Points on a hilly landscape, in no order, each with its height.
From any point a ball rolls to the lowest of the 2 points nearest to it. It stops when none of these is lower. Distance is the straight distance between rows; heights are no part of it.
j_774: [ -5  17 -29  33  -5  13   4  22   3  18  11 -22   2  20   8   8  15 -24
   7  12]  (h 598)
j_321: [-10  17  -1  26   5 -35  33   5   1 -17 -41 -47  21 -22  10 -19  26  22
   2  -5]  (h 585)
j_442: [ -5  -4  -2  15  31   7  21  10  -5 -22 -23 -18   4 -12  15   9  23  15
  -1   4]  (h 493)
j_829: [-28  32  -5  18  19  16 -12  -1  15  14  15   6 -10  10   1  22 -14 -25
  11   0]  (h 589)
j_620: [  4 -14  -9  -8 -17  18 -17  24   9 -21   1   1  -3   8  -4  14 -21  -6
   1 -22]  (h 374)
j_852: [ -8  -8  -3  -7  10 -37   7 -11 -20 -24 -22   7  13 -31  10 -22   4  26
 -14  -2]  (h 406)
j_903: [ 28 -26  27 -21  -7  16 -13  -4  -9   5   3  18   0  -1 -16  -5  -7  21
 -23  -5]  (h 515)
j_87: [ 18 -17 -13 -44   4  14   8  -1  10  28  45  28 -39   5 -33  25   4  -5
 -15 -13]  (h 196)
j_879: [ -6 -21  26   9  14  26  -3 -13 -12  -1   4   5 -17  -6  -8   3   0  33
  -4   2]  (h 690)
j_530: [ 10  10   5  -7  18  10 -21  -2  -9  14  -3   0  10  17  29  20 -10 -21
  -7  -1]  (h 381)
j_917: [ -7  -9   6  -3 -17 -21 -24   1  -1 -17 -17  -4   1 -17  -6 -15  -7  10
 -11  -6]  (h 574)
j_550: [-19   1  11   3  -6  -6  -1 -31  -7  -2  20   0   9   2  14   9  -6  -5
  24  -2]  (h 694)
j_783: [  2 -45   6 -38  18   4 -16  11   4  -7 -13  10 -13 -12 -29   2  16  -1
 -29  -5]  (h 560)
j_746: [ 40   3  17 -35 -15 -12 -15 -25  -7  18  28  38   3  -4 -12   3 -12 -16
 -16   6]  (h 452)
j_195: [-17  16 -22   5  -2 -22  22   0   9  -3  -6   8 -11 -13   6 -21  11 -12
   3  17]  (h 326)
j_299: [-15 -31   4 -18   0  21   0  22  14  15   0  -4 -14  -2 -25   1  20  -5
 -21   0]  (h 602)
j_740: [  6  -4  23 -25  -6  -3   8 -25  -5  21  22  24  14  -4  -1 -11   3  -5
  -8   7]  (h 413)
j_597: [  0  23   8  30 -18  -8 -15  -5  -3   7   1   0 -11   3   6  -4 -29 -11
  16   9]  (h 420)
j_470: [ 27   5  12 -29  -7 -26 -16 -19   1  -3   9  35 -18 -27 -11   2  -4  -7
 -23   8]  (h 400)
j_794: [-11  18 -13  23   8   8  22   9  -2  -6  -8   5  26  -1  12 -20   4  10
  12   3]  (h 643)
j_447: [-15   7  12  20  14   3  17  -6   4   2  -7 -29   1  -8  18   8  31  -2
   2  12]  (h 533)
j_14: [ -7  23  21  15  -6   5  -1  -7  12  -5   6  22 -10  -9  -5   0 -29   4
  16  -3]  (h 470)
j_413: [-13  18  18   3  11  17 -11 -13  15  18  26  29 -19   4 -15  20 -24  -5
  10  -6]  (h 540)
j_592: [-22   4  -7  35 -20  -3  -5  17   3  -2 -22 -12  12  -2 -12 -36   5  25
   2   2]  (h 427)
j_514: [-10   5  29  16  -7  -7  -8 -13 -15   2  -8 -28  35  -2  22   0   3  12
   1 -11]  (h 419)
j_362: [-28   1 -18  37  -6 -15   3  10   3 -24 -40 -30  19  -4 -21 -35  18  41
  16 -10]  (h 398)
j_760: [ 22  16  -3 -18   5 -11 -11  -1   4   0   7  25 -27  -7   6  18 -21 -26
 -10   8]  (h 333)
j_314: [-31 -13  13  15   2  23   8  -1   2   1   8   5   3  -8 -20 -11   8  20
   3   3]  (h 724)
j_836: [ 39 -24  27 -36   0  18 -14 -22   8  18  14  20 -24   3 -31   8  -2  24
 -19 -13]  (h 603)
j_125: [  1  24 -37  24  -7  12  29  33  14 -17 -20 -10  30  15   2 -19   8   7
  20  -4]  (h 623)
j_787: [ 14  16   7 -34  15   3   0 -12   8  34  29  14  -8  27   1  32 -25 -42
  10  -4]  (h 582)
j_436: [  9  39 -10  37 -12 -27   1   0  -5  -2 -22 -33   2  10  30  -4  -8  -9
  23   8]  (h 315)
j_404: [  9 -33  30 -31   2  10   5 -43  -7   4  25   8 -11   3  -8  10   6  29
   6  -4]  (h 564)
j_484: [ -1 -15  -8   2 -27   0  12   7  -1  -7   4 -28  24  10  16  -7  18 -12
  10   2]  (h 485)
j_305: [-13   5  -9 -15 -10  -3   8   1  11  26  42  26 -28  -1 -21   7  -8 -29
  -3   5]  (h 658)
j_58: [ 36  -5   1 -34 -15  11 -17   1   5  32  40  28 -24  16 -24  24 -17 -15
 -15 -12]  (h 349)
j_237: [ 10  29 -18  37 -18 -18  11  17   2  -4 -31 -27 -13   0  18 -17   5   8
   8  13]  (h 269)
j_918: [-37  -6   3  14  -2  10   4 -11   8 -16   5 -11  17  -3   0  -1   9   6
  20  -6]  (h 714)
j_252: [ -4  38  -7  27  13 -12  11  -2  13   3  -6 -37  10   3  30  17  23 -28
  11  13]  (h 565)
j_398: [  9   0 -30 -10   1 -11 -11  15 -11 -17 -18  21  16  -5   6 -24  -7   6
 -14   3]  (h 228)
j_700: [ -2  16 -13   8  14   2  -2  -1 -11  43  26 -10 -17  28   8  23  -1 -49
  12  22]  (h 599)
j_605: [  3 -32  10 -43   8  -2  10 -31   8  -2  17   4 -22  -2  -7  17  15   4
  -5  -2]  (h 467)
j_772: [ -2  14   0  26 -11 -20 -17 -12 -27  -4 -12 -13  31  -2  27 -15 -14  17
  -2  -4]  (h 353)
j_475: [  8 -22  18  -6   4   1 -19 -27 -14 -16  12   8 -23  -7  -1  16  -6  20
  -2   1]  (h 645)
j_384: [ -6 -10  40   2  -3 -15 -17 -15  -5 -12 -18 -15 -10 -24   1   4  -6  25
 -14 -10]  (h 539)
j_308: [  7  30  -8  29   9  -2  -3   2  -8  26   5 -30   5  23  22  14   5 -40
  11  24]  (h 584)
j_521: [ -9 -34   8 -14  20 -14   1  -3 -19 -27 -20  16  27 -24 -16 -25   5  28
 -10  -7]  (h 455)
j_902: [  4   9 -13  -2  25  28  17   6  -8  13  25  31 -16  11   1  19 -14  -9
   3   6]  (h 676)
j_391: [ 3 21 -1 16  8 25 23 13 -5 17 12 20 11 10 11 -3 -9 -6  8 10]  (h 662)
j_565: [ 17  -6  -1 -20  17  20  -1 -17 -12  21  34  38 -17  11  -9  14 -10   3
  -4   8]  (h 700)
j_859: [-18  -1 -36  -9   2   6  28  26  14 -12  13  19 -17  -5 -12   1   2 -17
   5   0]  (h 270)
j_911: [-21   0  37   9   5 -10   3  -4   4 -10 -24 -28  22 -20   5  -3  11  17
  -8 -14]  (h 481)
j_120: [ 13  17  -5 -22  -8   1 -12   5   2  27  41  29  -5  21 -13  24 -40 -41
  12  -8]  (h 559)
j_323: [ 13   7  21   3  16  16   1 -11  -8  25   2 -21 -12  14  27  25   8 -11
  -1   6]  (h 311)
j_756: [  4  -2 -38  18   1  -1  -5  29 -11 -17 -34 -13  10   4  10 -25   5  17
 -10  -1]  (h 165)
j_230: [ -3 -11  -8  22  -5  -7  12   0 -19 -23 -11  -1 -15 -13   4 -18   2  26
   6  15]  (h 282)
j_95: [-19 -35 -12   2  -7   9  15  31  10 -12 -14 -24  20   3 -21 -15  33  -1
   6  -3]  (h 544)
j_31: [-11   1  -6 -11   7 -11  14  19   8 -13 -33 -15  34 -13  11 -20  17  -4
 -12 -10]  (h 457)
j_62: [-13 -26 -27  20  -7   5   8  16  -4 -25  -7   0 -27  -6 -19 -10   4  20
  13   9]  (h 223)
j_714: [ -4  11 -41  21  -7  20  23  34  15  -5   7 -16  20  21   6   6  15 -17
  12  -3]  (h 609)
j_322: [  0   9  34 -11  21  29  -2 -30   8  34  23   8  -3  21  -1  21  -9   5
  11  -7]  (h 614)
j_966: [-30  17 -37  27   9  -8   1   7  11 -23 -31 -22  24   5  -2 -22  23  23
  11  -7]  (h 345)
j_684: [ 15   0  43   3   6   9  -8 -32 -13  10  13  -1  -5   9  14  19 -17  20
   9  -4]  (h 673)
j_667: [-12   5 -20  20  -7 -23  32   3  -2 -13 -22 -38  32  -5  13 -27  37  11
  12   8]  (h 548)
j_354: [  7 -10  -3 -38   7  -4  14 -10   9  -1  11  14 -22  -4  11  22   7 -20
  -9   2]  (h 395)
j_214: [-12  -7 -11 -26  12  14   7   6  12  -9  18  37 -16 -11 -25   7  -4  -4
  -6  -5]  (h 352)
j_7: [ 15 -33  23 -38  22 -10 -12  -6 -11 -18 -22   6   1 -18  -6   1  10  15
 -31  -9]  (h 512)
j_169: [ 16 -24   7 -12 -22   5   7  -4 -17  -7   9 -10  15  14  21   3   0   0
   9   0]  (h 458)
j_552: [ 43  -6  29 -34  12  20  -6 -34  12  40  22  20 -18  19 -14  16 -13  25
  -7 -10]  (h 678)
j_36: [-25  22 -23  26  23 -22   4  -4  -3 -25 -34 -11  10 -15  16 -17  10  27
   5  -5]  (h 283)
j_575: [  8 -33   2  -8 -15  15  -3  13  -7 -25  -5   0  14   4  -5  -4  -8  14
   6 -12]  (h 418)
j_270: [ 14   3  -2   2 -24  20  -8  27   6   7   9  -8  -1  21   5  15 -21 -22
   5  -9]  (h 330)
j_916: [ -4  -9  -8  21 -14   5  28  18   2  -5  -8 -36  26   2   2 -18  41   1
   5   9]  (h 516)
j_148: [  9 -14   2  14  -1  24 -14   9 -11   7  -2 -29  -3  14  16  15  15   0
 -12   6]  (h 209)
j_938: [  0   3  18  -7  -7  -4 -11 -36   0  13  36   1  -9  21   1  27 -25 -20
  35   1]  (h 664)
j_8: [ 33 -15   7 -27 -16  16 -26   8   3   1  19  27 -10   5 -17  13 -22  -3
 -14 -11]  (h 435)
j_177: [ -1   1   9 -16   0  -3 -11 -35   4  35  52  12 -31  23 -17  33 -18 -21
  21   3]  (h 626)
j_189: [  9 -10   4 -10  25 -11  14  -2 -19 -25 -22  -1   1 -17  23   2   7  16
 -10  -3]  (h 450)
j_212: [  0  15 -10  -5   9   4  -4  15   0  -4 -17 -11  28   8  27  -2   4 -17
 -10  -5]  (h 426)
j_426: [  2  13  11  -2   5   7  -8 -16  -8  53  27   3 -16  19   1   9  -4 -33
  -4  23]  (h 615)
j_894: [ -2  11 -15  11 -23 -42 -25  -3 -16  -3 -23  -9  14 -11  13 -30  -9  13
 -15  -2]  (h 305)
j_361: [-13  -8 -35  30 -14   0   7  21   9 -23 -15 -33 -10   7  -6  -9  20  12
  17   6]  (h 159)
j_123: [ -5 -26   1 -41  21  21  13 -12  22  12  23   7 -38   4 -23  29  17   3
  -8 -14]  (h 388)
j_893: [ 21  13  -6 -14   0  -8 -19  14   1  -8 -10  27   2  -6   9  -3 -22 -16
 -19  -2]  (h 281)
j_163: [ 21  -9  16 -34   6 -25 -27  -9  -2 -23 -16  28  -2 -38 -18  -3   0   5
 -30  -6]  (h 459)
j_761: [-22  14  -6   5  12 -31  -1 -20 -10 -29 -15  12  18 -22  18 -13  -7  18
   8  -6]  (h 359)
j_861: [  0  53 -11  39   6 -25   0  -1   1  -2 -28 -39  38   6  30  -5   0   0
  15  -5]  (h 380)
j_471: [ -6 -15 -27  21  -5  23 -14  38   2 -14 -16 -20  -1   9  -4  -3   8   5
  -4  -4]  (h 85)
j_336: [-19   6   5   7  -7   3  -7  -1   7  31  15   7 -21  -3 -10  -3   8 -17
 -15  18]  (h 638)
j_669: [ 18   7  20   3 -20   4   2  14  14   9 -15 -24  -4   4  19   8  -6 -18
  -5  -2]  (h 274)
j_259: [ 20 -10  19  -4 -27  -6 -15 -15 -25   2  10   9  20   3  12 -12 -21   5
   1   0]  (h 492)
j_493: [  8  17   3  31 -11  15  13  31  16  -2 -20 -19 -11   1   5  -2  -1   0
   1   3]  (h 200)
j_33: [ -7  21 -44   5 -10  -7  18  17   7  -4  11  19  -1   7   5  -9 -10 -22
  15   7]  (h 299)
j_634: [ -4   4   7  -6 -15 -14  18  -4  -4   7  -1   7   6 -15   8 -25   8  -5
  -9  14]  (h 358)
j_671: [-19  29   3  48 -12  -3 -12   0   2   8  -9 -17   0   0   3 -11  -5   6
  12   7]  (h 377)
j_393: [ 14  14   4 -29  -5 -12 -38 -22   6  19  31  36  -8   3 -20  20 -27 -33
  -4  -3]  (h 514)
j_532: [-16 -45  -2  -4  -3 -13   5  29   5 -22 -35  -9  14  -9 -37 -30  10  10
   7  -6]  (h 563)
j_64: [ -3 -27   9 -10  -9  -8 -14  22   9 -26 -28   5  -1 -19 -30 -21  -4  13
 -11  -9]  (h 580)
j_91: [-11 -17   1 -17  23   8  18  14  12 -28 -12  31   0 -20 -28 -11  -2  12
  -2  -1]  (h 438)

Two balls start at each pair of points below. Name the first point that both come to, or write never.
j_552 / j_259 -> never
j_918 / j_447 -> never
j_684 / j_314 -> never

Call two points neighbours if one is among the 2 nearest of the other. Go from one point of each pair to the other, from neighbour to neighbour, staying as low as possible. Name the highest point that can't be avoided.
j_471 / j_87 -> j_605
j_36 / j_671 -> j_592
j_859 / j_470 -> j_746
